Points, in no order, along strands that fork and pass close to each other.
Points whose rows are less than 132 apart are linked; no others are. Some points are linked to none.
K334: [-22 -49  54  17  21 -16  74 -27   7 -24 -64  57   8 -41 -28   8  20  70
  -4  24  25 -15  47]
K738: [-20   0 -18  -1   5   8  10  21 -22 -69 -36  49  24  23 -22   5  39  11
  54   4 -54  -9  -3]
K781: [-25 -21 -14  27 -26  14 -53  51  28  40 -10  20  -6  31 -43   7  -9  45
 -32  62   0  -1   9]
K391: [ 16 -17  43 -71 -11 -46  53  -4  32  16 -23  29 -12  56 -19   3 -49  11
  14  -3 -41 -19 -33]
K409: [-64 -42 -18  25 -48   5 -35  53  54  11 -49 -47  56 -45  84 -32  18 -36
   8  11  -4 -62   2]
K26: [ 18  22 -16  13  14 -16   0 -29   5 -58  29  28  37  53  37  11  25  18
 -10  36 -86  72  10]
K838: [-12 -51  42 -31  -7 -23  11 -50  19 -35 -10   9  26 -35  50 -78  34  36
   4 -57   9 -18  64]
K505: [-25 -28  31 -10   2 -43  44 -21  17 -68  -3  57  11 -62  15 -51  25  30
  22 -56  42   4  40]
K109: [ 27  44 -11 -36   1   3 -14 -11  34  35 -14  12 -26  48  12 -11 -33 -45
  -1 -51 -28 -11 -20]
K708: [-10  35  -9 -22 -74   2  14 -34 -82 -12  87   7 -42 -15   2  27  39 -12
  43 -10  38   1  26]
K455: [ 25  77 -31  -5  19  40  55  30 -62 -41  67 -30  17  49  -9  -9   8 -78
  25  -6  30   3 -86]
K837: [  0  62 -25 -49 -37  16 -48 -17 -32  20  24  -7  13  -5  27 -17  60  13
  47   6   5 -58  -3]
K75: [ 27  24  16 -19  33   2  57 -22   8   5  10  42 -49 -10 -55  -2 -34 -19
   3 -50  -6  52  -9]
K961: [ 28  11  23  -6  39 -34 -65 -46  55  17   3 -20  -2   9 -26   2 -58  63
 -25 -10  44  30  43]
K106: [ 37  23 -53  27  28   8 -40  -2 -29 -18  23 -39  32  -1  47   1  47 -38
  -6  14 -60  17 -52]
K632: [-58 -40  14  31   6  33  14  68  30  35 -75  16  18 -31  13 -47  20  24
 -49  27  62 -39   8]
K247: [ 54  80 -44   9  14  13 -42  -7 -29 -30  61 -38  25  17  47  -8  14 -22
  22 -19  -9  23 -29]
K303: [ 54  90 -20 -13  22 -42 -37  -4   4 -41  48 -28  49  37  54 -15 -19  22
  30  -1  13   7  -7]
K533: [  0  40 -20  -4 -26  35 -75   0  -7  40   6  -4  19 -19  17   6  60  46
  19  56  -3 -34  24]
K217: [ -8 -31  -4  19  17  86   7 -14  21  58 -58  20  -9 -16  40 -43  50 -17
 -73  30   6  -1  15]
K57: [ 42  49   0 -34  41  -7  21   0  19   1  -7  10 -16  26 -23  -3 -58 -12
  24 -58   9  19 -32]
K378: [ -8   2 -41   9 -35 -14 -21  13  20   8 -12  34   6  11  44  -2  25 -25
   7  27 -25 -13 -15]
K65: [-66 -23   5  39 -15  -3   2  33  10  -4 -51  10  42 -47  27 -14  46  47
 -23  83  37 -17  26]
K775: [  3 -44  49 -16  24 -55  44 -42  48 -18 -47  29  18  -4 -14 -13 -10  79
   6  17   8 -22  34]
K418: [-74 -52   7  -1 -11  39 -16 106  19  21 -18   1  32  -8 -11 -41  10  47
 -61  56  34 -35 -15]
K89: [  5   4  29 -47   4 -80  21 -10 -16 -16 -33 -38  34  -3  17 -26   1  34
  25  28   0 -35 -15]
K23: [ 22  46   0 -23 -33  -3  11  -8 -39 -36  29 -18  10  56  17  28 -25 -18
  51 -34 -19 -27  29]
K201: [-27 -50  35 -12   5  76 -10   4   6  32 -46 -15 -25  25 -60   0 -10  12
 -37 -10 -24 -22  29]
K964: [  7  16 -26  14 -17  22  10 -39 -80   1  76  -8 -46 -29 -13  38  41 -36
  -1   1  -8  41  -2]
K467: [ -6  -7 -29  59  20 -26 -13  27   1 -50  22   8 -10 -34 -50  24 -53 -21
  31 -69  16  40  12]
K464: [  6  30 -41 -20  11  16  15  24 -57 -30  69 -23  -6   2  -1  -2  33 -84
  16 -41  44 -16 -93]
K644: [-58 -30  66   6  -5  -3  22 -19 -15  27 -41  18  -2 -42 -22 -11  36  56
 -22   7  48 -30  56]
K319: [ 14 -14  19  27  26  24 -45  -1  68  28 -19 -17  15  38 -30  -6 -66  32
 -34 -13  -6  24  38]
K779: [ -6 -34   6  13  19  32  25 -23  57  27 -81  17  17 -25  64 -70  23  32
 -34  44   8   6  47]
K605: [ 37  40 -13 -17  35  -2 -63 -36  21  20  33  -8 -16  -9 -59   7 -58  58
   9  11  45  68  18]
K91: [ 14 -71  53 -30  43 -60  65 -12  36 -37 -30  33  14  -6 -37 -39 -18  57
   6 -29  -1  -4 -23]
K724: [  8 -25   9 -15  14 -29  38 -26  67 -10 -61  38  14   4  62 -34  17  39
  -6  40  -9  12  23]
K782: [ 19  -5  26 -46  -6 -17  35 -47  25 -11  -9  12 -11  -1  43 -62  10 -16
  10 -68   4 -15  13]
K891: [-12 -44  10  24  20  55 -13   1 -34  70  -6 -53 -32 -30 -70  57  -6 -27
 -65  35   0  11 -22]
K669: [-25 -49  45  14 -15   8   9  23 -14  20 -46 -25  -1  35 -47  30 -23  13
 -10   1 -46 -39  17]
K541: [  7 -46  23  23  37  21  37 -28  13 -12 -18  60 -31 -16 -47 -22  -2  14
  -5 -28  -2  60  34]
K208: [-66 -50   1   0 -50  10 -53  88  38  26 -23 -35  37 -10  51 -33   4  12
 -22  39   4 -66  -6]
K571: [-17 -29   4  46  34  -9  -8  13  22 -33 -19  27   1 -30 -41 -23 -22  21
  14 -67  27  22  22]
K881: [ 19  54 -19  -6  -9  11  22   6 -49  15 100 -43 -32  27 -16  66 -53 -83
  -4   0   3  44 -70]
K127: [  4  -9   3  -2  -3   9 -35  -6 -13  80  10 -34 -53 -26 -73  23 -31   8
 -35  33  24  38  -2]
K33: [ 21   7 -50  31  22   5 -75  49 -27   0  20 -34  24 -21   4  15  42 -47
   4  12 -18 -18 -65]
K278: [-15 -66  39  39 -17   8  37  -5   4  12 -72 -28  24  -9  59   2  17 -24
 -22   6 -53 -47  24]
K846: [ 28  24   4  -6  -1 -51  32 -42 -26 -55   6 -17  45  22  74  -1  28  17
   1  39 -52  41  14]
K950: [-24 -41  20 -17  10  82  -1  24   9  67 -22   0 -35  10 -74 -24 -37  49
 -70  22  23   4   0]
K73: [-44 -32 -11  44 -17  20 -59  74 -12  33  16 -23  18 -18 -20   1   9  46
 -69  72  23 -11 -21]
K739: [ 28  47 -28 -54 -32  32 -28 -21 -78   8  51 -35 -17  12 -16  40  39 -18
  56  11 -18 -54 -11]
K525: [ 18  29 -42 -25  -1  76 -23 -24 -57  22   5  -4 -48 -11 -52  60  18 -47
  43 -24   3 -47 -15]
K680: [-32  15  -4   6 -50 -44  -8  -5 -32 -27  67  17 -34 -32 -28  21   1  21
  44 -31  55  22  51]
K723: [ 28  11   5  -4  -6  -5 -56  14  44  46  -4 -30   1  46   5   9 -56 -10
 -26 -22 -39   4  -5]
K324: [-39 -24   1  37 -22  10 -14   0   2  53 -18  56 -62 -57 -27   6  21 -18
 -15 -36  69  -9  30]
K894: [-16  18 -37  70 -23 -48 -20  24 -11 -49  59  31  -6 -17 -27  52 -39   7
  31 -25  41  35  45]
K969: [-15 -22  -2  20   3  38 -41  45  28  55  -4  -1 -36  13 -84  12 -71  44
 -43  61  28  30 -15]
K363: [ 14  48 -46  46  16  14 -65  27 -15  -2   9   9  -7   6 -32  47 -19   1
  40  15   4   4  20]
K529: [ 15  11 -21  -4  25   3  -4  25 -14 -70  -9   7  37  66 -37  25  -8  21
  48  10 -82  12  -6]
K951: [-36   6  57 -42 -27 -44 -26  -3 -21  13 -28 -54  42 -40  15 -26  39  57
  10  16  17 -67  24]
K49: [-20 -72  -8  26 -30 -13  14  17  70  13 -55 -23  18 -48 109 -61   3 -50
 -14 -17 -23 -28  -3]
K794: [ 34  26  53 -47  -5 -43  85 -22   7  26 -10  19 -20  42  45  10 -26 -52
  -5 -10 -56  -3 -41]
K806: [  1 -55  41 -20  29 -74  80 -23  16 -89  10  51   5 -15  -8 -45  -3  37
  17 -49  33  21  -2]
K609: [  8  30 -24  37 -23  46 -74  -6   7  47  -5   2 -15  -2   8  34  13   1
  11   9  10 -31  52]
K71: [-44 -45  26  53 -15 -18  39   6  14 -15 -76  -5  52 -38  58  -5  21  22
 -14  70 -32 -17  41]
K812: [ -7 -44  55  -8 -12 -27  62   3  16  34 -66  34 -35  40 -39  22 -34   0
   0   4 -37 -26   7]
K141: [  4  13 -26 -29  -1 -23 -14  -6  12 -44  34  16  15  70 -35  29 -11  37
  24  54 -79  44 -13]
K614: [ 20  23 -35 -14  21  58  13 -38 -74 -22  22 -17 -51 -21 -45  48  -1 -53
  36 -27 -17  36  -1]
K876: [  7  27 -17 -33  14  -9  49  -2   6 -64  76  27 -10  41 -50  -8 -43  20
  34 -24  30  75 -23]
K661: [-13 -14  -3  45 -19  25  -4 -18   7  61 -31  37 -43 -37  28  -4  39 -33
 -52  21  20  -8  22]
K272: [  2 -72  37  -5 -16  19   4 -41 -15  31 -35 -56  -4  -7  30   2  33 -46
 -53 -18 -53 -46   4]
K198: [ 35  48 -66  52  27  21 -58  42 -48 -10  52 -25  -4  -7 -29  49 -18 -44
  35  -9 -20   6 -41]
K689: [ 12 -50 -16 -17  -6  32 -25 -18 -10  38   2 -58 -11 -15  -5  23  47 -66
 -40 -33   2 -43 -49]
K958: [  9 -14 -54 -18 -12  20 -38   0 -30   5  39 -37 -10 -32  24  31  46 -85
   5 -52  43 -53 -61]
K528: [ 27  59 -30 -22  21 -15 -19 -16  -9 -20  83  -9 -23 -10 -41   5 -57  26
  31  -8  42  88   4]
K967: [ 20  28  -6  27   9 -23 -13  12 -14  19  37 -42 -16   0   3  80 -34 -90
 -27 -23 -32  26 -61]
K619: [-31  12  53 -23 -22  -5 -39 -24 -28  30 -22 -23  11 -54 -25   1  41  58
  -6  18  59 -43  57]
K710: [ 32  68 -15   0   5 -65  31 -31  26 -65  39 -16  60  38 112 -12  -6  26
  14  31  13  24   9]
K459: [ 10 -37  -1 -10   0 -25  16   1  60  11 -38  22   0 -18  50 -70  -4 -45
   4 -47 -18  -9 -20]
K596: [ 43  27  11  -7  30 -28  96 -26  42 -36 -24  51  23  37  94 -27 -18 -19
  18 -14 -29  33  -8]
K444: [ 32  79  -9  -8  -4   1  55  24 -41 -11  49   6 -15  59   4  28 -28 -78
  11  -1  -2  21 -67]
K784: [  3  50 -16 -22  -1 -11  62   6 -17 -41  55  37 -21  61   0   1 -14 -29
  10 -14 -10  49 -30]

A fork is a point with three links. Follow the links from the first point to the second and name the forks in between, in order.
K65, K109: K444
K464, K391: K418 K969
K961, K969: K444 K418
K334, K881: K775 K418 K444
K605, K779: K444 K418 K775
K278, K89: K418 K775
K781, K723: K418 K444
K779, K201: K775 K418 K969
K669, K444: K969 K418

A fork is a point with three links, a tip a point with one. Leave the first point through the second and follow the links. Name the first fork or tip that comes.
K455, K464: K418
K106, K247: K738
K198, K363: K444
K208, K409: K775
